Each row is a point on a tangle of strands that fork and nearly touch. The rows are in no order.
Points whose rows are less than 55.2 apart are linked; no others are. Some points are linked to none.
Q_284: [-12 -43 -12  12   6 -24  20  20  19  -3   0  21  -6  22 -48   7  11   4
 -14  15  -9]
Q_392: [-14  19  24 -28 -42 -50  -4   3  -5   2 -20  -2   5 -16  17 -24 -12  -7
  19   9   8]
Q_6: [-24   4 -19  -4  -2 -11 -15  -1  15  -1   7 -12   0 -25   7 -24  11   8
   6  -8  -9]
Q_75: [-10 -13  11  14  23   6 -18   7   5   9  23  11  18  14  -5 -11  17  13
 -13 -17  17]
Q_206: [ 14 -27 -16  -7 -11 -19  14 -17   2   0  32   8  -9  22   1  -1  10  -7
 -11  29 -25]
Q_681: [ 25 -16  12   9  20   7 -30  20  -3  -5   5  -7  10  21  12   7  25  19
  -6 -30   3]
Q_176: [  0  24 -11  -4   2   7 -21  -7 -38   8 -24 -14  26 -28  34   0 -14  -8
  15 -13   9]
Q_175: [  9  12  -5  13   7  25 -14  -5 -12  -1 -32 -25   6  -6  13  23  -9  -4
   6 -24  -7]
Q_757: [ 19 -15 -22   1 -10  21  28 -28   0  -5 -24 -10  -9  29  15  21   2  -9
   0  -1 -27]
Q_217: [-21   4 -18 -20  12   4 -13 -19 -12   1   0 -15  18 -11  13   5   7   4
  11 -19   4]
Q_552: [ -8  11 -14  32   0  40   8  -4 -12   4 -31 -25  -7   8 -11   2  -1 -15
  -5 -35  24]
Q_233: [ 10   7  -1 -38 -10 -16  -2 -23 -16   2   0  -5   4  -5  10   4 -15 -12
  11  11 -35]
Q_705: [  6   3  -6  -4  -1 -15  10 -15  15  19 -12  -4   4  -3  20  11  17   8
   8   6 -34]
Q_779: [ 17   0  14   2  24  -8 -18   5  -5  12   6  -3   0   2 -11  26   0  12
   8 -10 -31]
Q_301: [-15  29  34  -6 -35 -15 -23  28 -15  -7  -7  16  -2 -29  19 -31 -17 -15
  15   6  42]
Q_492: [  4  35  19 -23 -21 -11 -12   1  -9  -1  17  -1 -15 -18  -6 -27  -6   1
   4  11  43]
Q_341: [-16  27  20 -25 -21 -12   2   7  -1 -10  -3  20 -17 -25   0 -39 -33 -11
  11  21  -5]
Q_871: [-17  -7 -20   7   6  32   4 -11  -8  -7 -46 -27   2  23 -16  11   9  -4
 -20 -12  -5]
Q_30: [ 11  -1 -21 -11  -2  14  23 -33 -12   4 -19 -17  -5  13   9   8  -6  -4
   3   2 -27]
Q_566: [ 26  -7  17  18  10   4 -29  11   0  -1  28   3   3   7  27   0   6  10
  -3 -31   0]
Q_179: [  0   7  11  -4   8 -18   6  -8 -10  30  36  17   2 -15 -20   3  -4   4
  -1  15   2]
Q_626: [  7  -5   3 -10  23   1  11  28  -3   5 -44  -7   5  30 -19  37  24  -2
  -7  -1  -7]
Q_344: [ -2  -3  -3 -10  23  -9   2   9  25  -8 -19 -17  10  17 -17  20   4   5
   1 -19 -24]
Q_589: [  9   8   9 -22 -10 -18 -30  -3 -27   2  14  -1  22 -15  41 -12  -5  -3
  16 -21  30]
Q_436: [ -4  26  15   6 -13  19 -21  11  -3  -6  21  14   2 -32  21 -28 -26 -12
   3  -1  26]
Q_691: [  4 -41 -27 -13  -4 -24  20 -19 -14   1  13   1   2  22  -8   6  10   4
 -10  22 -25]
Q_974: [  4  10  -3  23 -15   4 -31   8   3 -13  27  11   8 -27  31 -32 -12 -16
   2 -18  25]
Q_797: [ -6 -23 -25  20  -3   5  34   1  18  -2  18  24 -20   8 -32  -2   5  -2
  -8  28  -8]
Q_430: [-16  -1   2 -21   8 -11  -8 -13 -10  10  24  -3  11 -17  16  -5   9  11
  10 -13  20]
Q_949: [  5  18 -15  11   4  22 -16  -5 -27  -3 -34 -20   9 -22  19   8 -24 -17
  19 -22  -3]
Q_937: [  8  16   6  23  11  47   2   7   0 -21  18  15   1 -12  15 -12 -18  11
   1  -2  27]
Q_73: [  4   7  13   7  13  15 -10   4  -1   9  30  12 -15 -15  -5 -16  -1  12
   3   0  15]
Q_629: [ -2   1  -4 -11 -16 -14  18  -9  10   7  27  13 -26 -13 -10  -9  12   2
   8  23 -12]
Q_787: [ -2   1  -9 -19 -26 -30  16 -26  14   1  -6  -8  16 -10  35 -17  -9  -7
   9  10 -28]
Q_387: [-19 -11 -29 -11  -4  -1  -3 -26   8  -6  -8 -22  10  10   1   0  11   2
 -19  -5 -24]
Q_445: [ -2  -8   0   5  32  10  -6  16  -2  -1 -34 -15  21  25   1  17  22  16
   0 -24  18]
Q_228: [  3  14 -15  23  -8  33  25 -18 -10   4 -26 -23 -23   9 -10   1  -4 -12
  -1 -17  -5]
Q_77: [  6 -24  12  -5  29 -21   1  30  -1   5 -21   2   4  28 -31  42  17  12
  -8  -7   5]
Q_122: [ -1 -15   1  10  10  29  21  -2  -8  -6 -50  -9 -16  35 -27  18   4  -9
  -6  -8   5]
Q_816: [ 22  -2  25  19  11  14 -20  13   4  -1  34  22  -2  -2  16 -18   0   7
   1 -18  10]
Q_843: [ 10  -7 -26  13 -11   9  34  -8   5 -16  26  21 -26   6 -19 -16  -5  -2
  -8  41  -8]
Q_791: [-21  16  -4   8   1   1  -7   0  22  -1   8  -4 -10 -31  -5 -40 -10   0
   1  -4  -9]
Q_934: [ -1  25   0   8   3  45   5   0  -1 -20   9   3  -7 -23   4  -5 -32   9
   0  12  20]
Q_249: [ -7 -12 -11 -10   8   9  -2  -9 -15  13  -4  -7  -5   4  -4  33  18  10
   2  -1 -13]
Q_457: [-14  14  -1   4  -5  16   7  -1  24 -10  15   2 -16 -16 -15 -26 -19  -1
  -2   8 -15]
Q_441: [ 10 -10   3  11  26  29  -3  21 -14 -10 -42 -15  13  28  -1  24   7  -1
  -5 -32  25]
Q_493: [  1  19  12 -38 -11 -23 -18 -11 -17   6   0 -11  -6 -19   7  -5  -9  -2
   9   8 -14]
Q_908: [ 10 -51 -28  -4   7 -15  17 -16 -18   2  -6  10   7  38  -9  17  -1  -3
  -7  19 -30]
Q_506: [-14 -50  -3  -1   9 -24  11  10  16  -2 -18   5  -5  27 -31  19  22   8
 -14  14 -10]
Q_540: [-11 -20  -6  23  15  -7  26  20  19   6  10  25 -16  11 -49   2   8   9
  -7  12  -5]
Q_205: [ -9  31   8 -13 -27  10  24  -4   8  -4  13  20 -20 -26  -7  -9 -16  -7
  13  33  23]
Q_596: [-13  10   8  12   3   7 -13  25  38 -12   6  -8 -11  -6 -22   0  14   4
  -7 -20  -2]
Q_689: [-15  19  17  -4 -24 -22 -14   4  -6   5   9  -6   9 -43  27 -20  -9   0
   8  -7  21]
Q_865: [ 19 -46 -20  19  -3 -21  17   4  18   4  27  14   2  36  -8  -4   8  -9
 -14  29 -25]
Q_914: [-10 -12   0   1   7  -9  -3   1  10   5  10  -5 -13  12 -28   3  13   8
 -21   6 -20]
Q_884: [ -4  20   9 -30 -14 -26  -8  -6  -2   0  12  -3 -11 -24   3 -29 -15  -1
  12  10 -13]
Q_434: [  2  25  31   1 -24  -1 -20  13 -11 -10  12  27  11 -23  27 -36 -21 -19
   5   2  46]
Q_929: [  0  -1  17  17  16  10  -1  30  29  -5  18   0 -10   5 -30   8   3   9
  -9  -9   6]
Q_293: [  2   7 -21   8 -14   6  16 -28   3  -2 -43 -14  10 -12  28  -6 -21 -16
  18  -3 -27]
Q_418: [  7  18  16 -31 -41 -31   9 -14  14  -4  10  19  -5   5  -5 -36 -19 -20
   7  38  -1]
Q_107: [ 15 -10  20   3  28  -1 -26  21   1   0   5 -11   7  21 -12  22   9  12
  -8 -23 -10]
Q_48: [ -7  -8   3  25  13  18   9   5 -16  10  35  19  -7  -6 -32   6 -12   8
 -21  15  28]
Q_887: [  1  12  -1  25  -2  21  22   8  14  16  20  24 -23 -14 -24  11  -1   2
  -1  23  -4]
Q_209: [-11   3   7  -6   3   1  -7  -2  -2   4  36  -2  -6 -19   2 -14   4   7
   1  -6  23]
Q_241: [  9  13  12 -44 -36 -42   8 -20   4  -1   4  12   4   6   8 -11  -6 -17
  13  29  -4]
Q_468: [  1 -29 -11  11   9  21  31 -11  -8  -6 -52   3 -11  43 -26  25   4 -14
  -9  11  -5]
Q_200: [-11 -25  11  21  23   2 -12   9 -10  15  33  14   0   8 -23  10   7  13
 -16   2  18]
Q_203: [ -9  11 -14 -13 -21 -20   8 -16  -9  -3 -38 -10  12 -25  39 -12 -18  -9
  15   1 -22]
Q_389: [ -5   3  19   5  19  -6 -16   1  15  12   5  -1  25 -16  16  12  -5  11
  12 -23  -6]
Q_221: [ 11  14 -11   2  -5  25  25 -29 -22   8 -30 -25 -14   1   6   2 -10   0
   8 -10 -14]
Q_412: [ 26 -27 -17   0   0   2  20 -18  17 -14  -8  -9   9  41  23  17 -12 -11
   7   5 -36]
Q_599: [ -1 -28  25   9  23 -16  -3  37   9   7  -1  10   3  23 -32  25  25   9
 -16   2  16]
Q_534: [  5   5  13  27  17  34  -2  28  20  -8  16  13 -19   7 -25   6  -2   5
  -8  -1  17]
Q_304: [-14  33  19  -9 -13   7  -6  11  -4  -5   2  14  -8 -37   2 -38 -34  -9
   6  20  11]
Q_406: [  5  26  -3   5 -10  25  33  -6   0   5  21  20 -18 -22 -17   5 -15   3
   4  34  10]
Q_473: [  7  15  -2 -12  -5 -18 -32  -5 -39  -6 -10  -6  33 -23  46 -11 -16 -12
  11 -17  23]
Q_151: [ -2   3   5 -11  -6 -19  11 -10   9  20  15  16 -10 -20   8   6  12   2
  17  19 -25]
Q_509: [-21  -4 -24 -30 -15 -12   1 -26  12  -1  17  -3   6   0   0 -16  12  -7
  -8  10 -14]
Q_977: [  4  21  -8  36  10  23   9  14  -4  -4 -44 -27   6   6  -9   3  -1  -9
   1 -35  22]
Q_542: [ 19   9  -2  14   5  12 -36   4 -16  -1 -10 -13  19 -10  30  12   2   1
  -1 -27  -2]
Q_410: [-15 -19   7   5  32   0 -12  11   9   7 -13   0  18  16  -5  11  31  18
  -5 -21  16]
Q_525: [-23 -12 -20  -4   6   8 -10  -3   6  -4 -29 -25  12  16  -7  15  23   7
 -24 -12  -8]
Q_740: [ 13  -7 -16 -26  -1  -5  11 -30  -9   0  -1  -9   4  11   7  11 -16  -6
   8   9 -41]
Q_625: [  3 -22 -19  -1  -6   2  16  -9  13  -7 -22 -13  -5  28  -3  32  23  -3
  -6   1 -30]
Q_435: [-23  26  29 -15 -44 -36 -12  23  -9  -9 -17   5  -8 -25  11 -28 -14  -8
  13  11  26]
Q_121: [ 19 -45 -25  15  14  -4  24  -9  -9   2 -25   9  18  53  -8  19   3  -8
  -8  23 -23]
Q_896: [  2 -15  32  20  21   1 -10  42  19  -6  14   9   5  22 -18  13  15   4
 -22 -15  29]
Q_690: [ -2  20  15 -13 -23  -4  17  -3   8   6  17  17 -27 -25   5 -13   5  -1
  17  24  15]
Q_103: [  8  22  21 -26 -18 -14 -30   0 -21   6  23   5  10 -10  17 -19   3  -4
   7  -5  42]
Q_829: [ -9 -14   8   1  15 -17   2  -4 -19  25  34  17   1  -3 -22  20   8  11
  -9   9   6]
Q_996: [  8   1   5 -20 -21 -34  20 -27  15   9  16  11   8   3  28 -16  -4 -10
   7  27 -16]
Q_616: [ -9   1   5  -8  11  -8 -16  33  33 -17 -12 -20   7  13 -21  12  20   1
 -12 -17  -9]
Q_462: [ -1  -6  -1   8   2  -5 -19   6   8 -10   7 -31  -1  -7   8  13  10  15
 -11 -30  -2]
Q_738: [  9  19  11  -9  -1  16   5  -1 -25   0  36  20 -16  -3 -17  -2 -14   3
  -2  23  48]
Q_269: [ 21  -1   4  11   3  -3 -34   1  -8   0  14  -2  20  -7  43   1   7   7
   3 -33   1]
Q_92: [-12   8 -21 -10  -1  -1 -19  -7  -2  -4 -13 -22  12 -20  19   4   3   0
  12 -12 -13]
Q_751: [ -3   3  -5  20   0   4 -40  13  10  -8  25  -5   5 -20  19 -22  12  -5
  -1 -23  17]
Q_78: [  9  16   1  11   9  28  15  -1 -19   5  28  26  -7 -10  -7   8 -16   7
  -3  28  33]
Q_257: [ -1 -31 -13  -2   7  -7  24  -3   9  -6 -29  -4   1  30 -11  24  23  13
  -5   6 -14]
Q_819: [  8  12   0   2  12  10  -6   7   1  -4 -32 -28  11   5  -2  23  -6   9
   0 -24 -13]
Q_201: [  3  -4  11  12  19  30  11  14 -16   3 -53 -10  -3  30 -21  24   4  -3
 -12 -18  23]
Q_211: [ 13   3  11  36  19  42   1  17   8 -11  17  14  -6  11 -11  -9  -4  19
 -10  -3  26]
Q_674: [ 13  -3  -5  -9 -23 -11  23 -14  10  -7  35  12 -24   5  -7 -16   2  -6
  -6  31 -11]
Q_22: [-16  10 -16 -17 -16 -21 -18  -5  -7  -5 -26 -11   8 -36  30 -13 -10  -8
  21  -4 -21]
Q_126: [ -1 -12 -11   6   0 -21  20 -15  25  13  -1   5  13  13   8   7  15   4
   5   9 -37]

A fork is a point with three links. Follow the links from the first point to the second and name the forks in between, in order.
Q_674; Q_341 -> Q_757 Q_30
Q_434; Q_30 -> Q_436
Q_540; Q_829 -> Q_674 Q_629 Q_406 Q_78 Q_200
Q_48; Q_674 -> Q_78 Q_406 Q_629
Q_705; Q_740 -> Q_629 Q_674 Q_757 Q_30

A fork is a point with three links, a tip a point with one. Leave the first point through the second and follow the links. Name the first fork or tip that comes.
Q_566; Q_816 -> Q_92
Q_341; Q_884 -> Q_30
Q_843; Q_797 -> Q_757
Q_103; Q_589 -> Q_175
Q_122; Q_201 -> Q_200

Name the points in between on the shortest way along the links from the first point to the second, in order.
Q_468; Q_151 -> Q_122 Q_201 Q_441 Q_445 Q_410 Q_75 Q_200 Q_48 Q_78 Q_406 Q_205 Q_690 Q_629
Q_589; Q_779 -> Q_473 Q_176 Q_949 Q_175 Q_542 Q_269 Q_566 Q_681 Q_107
Q_884; Q_228 -> Q_493 Q_233 Q_740 Q_30 Q_221
Q_596; Q_73 -> Q_616 Q_344 Q_819 Q_175 Q_542 Q_269 Q_566 Q_816
Q_284; Q_705 -> Q_540 Q_797 Q_843 Q_674 Q_629 Q_151
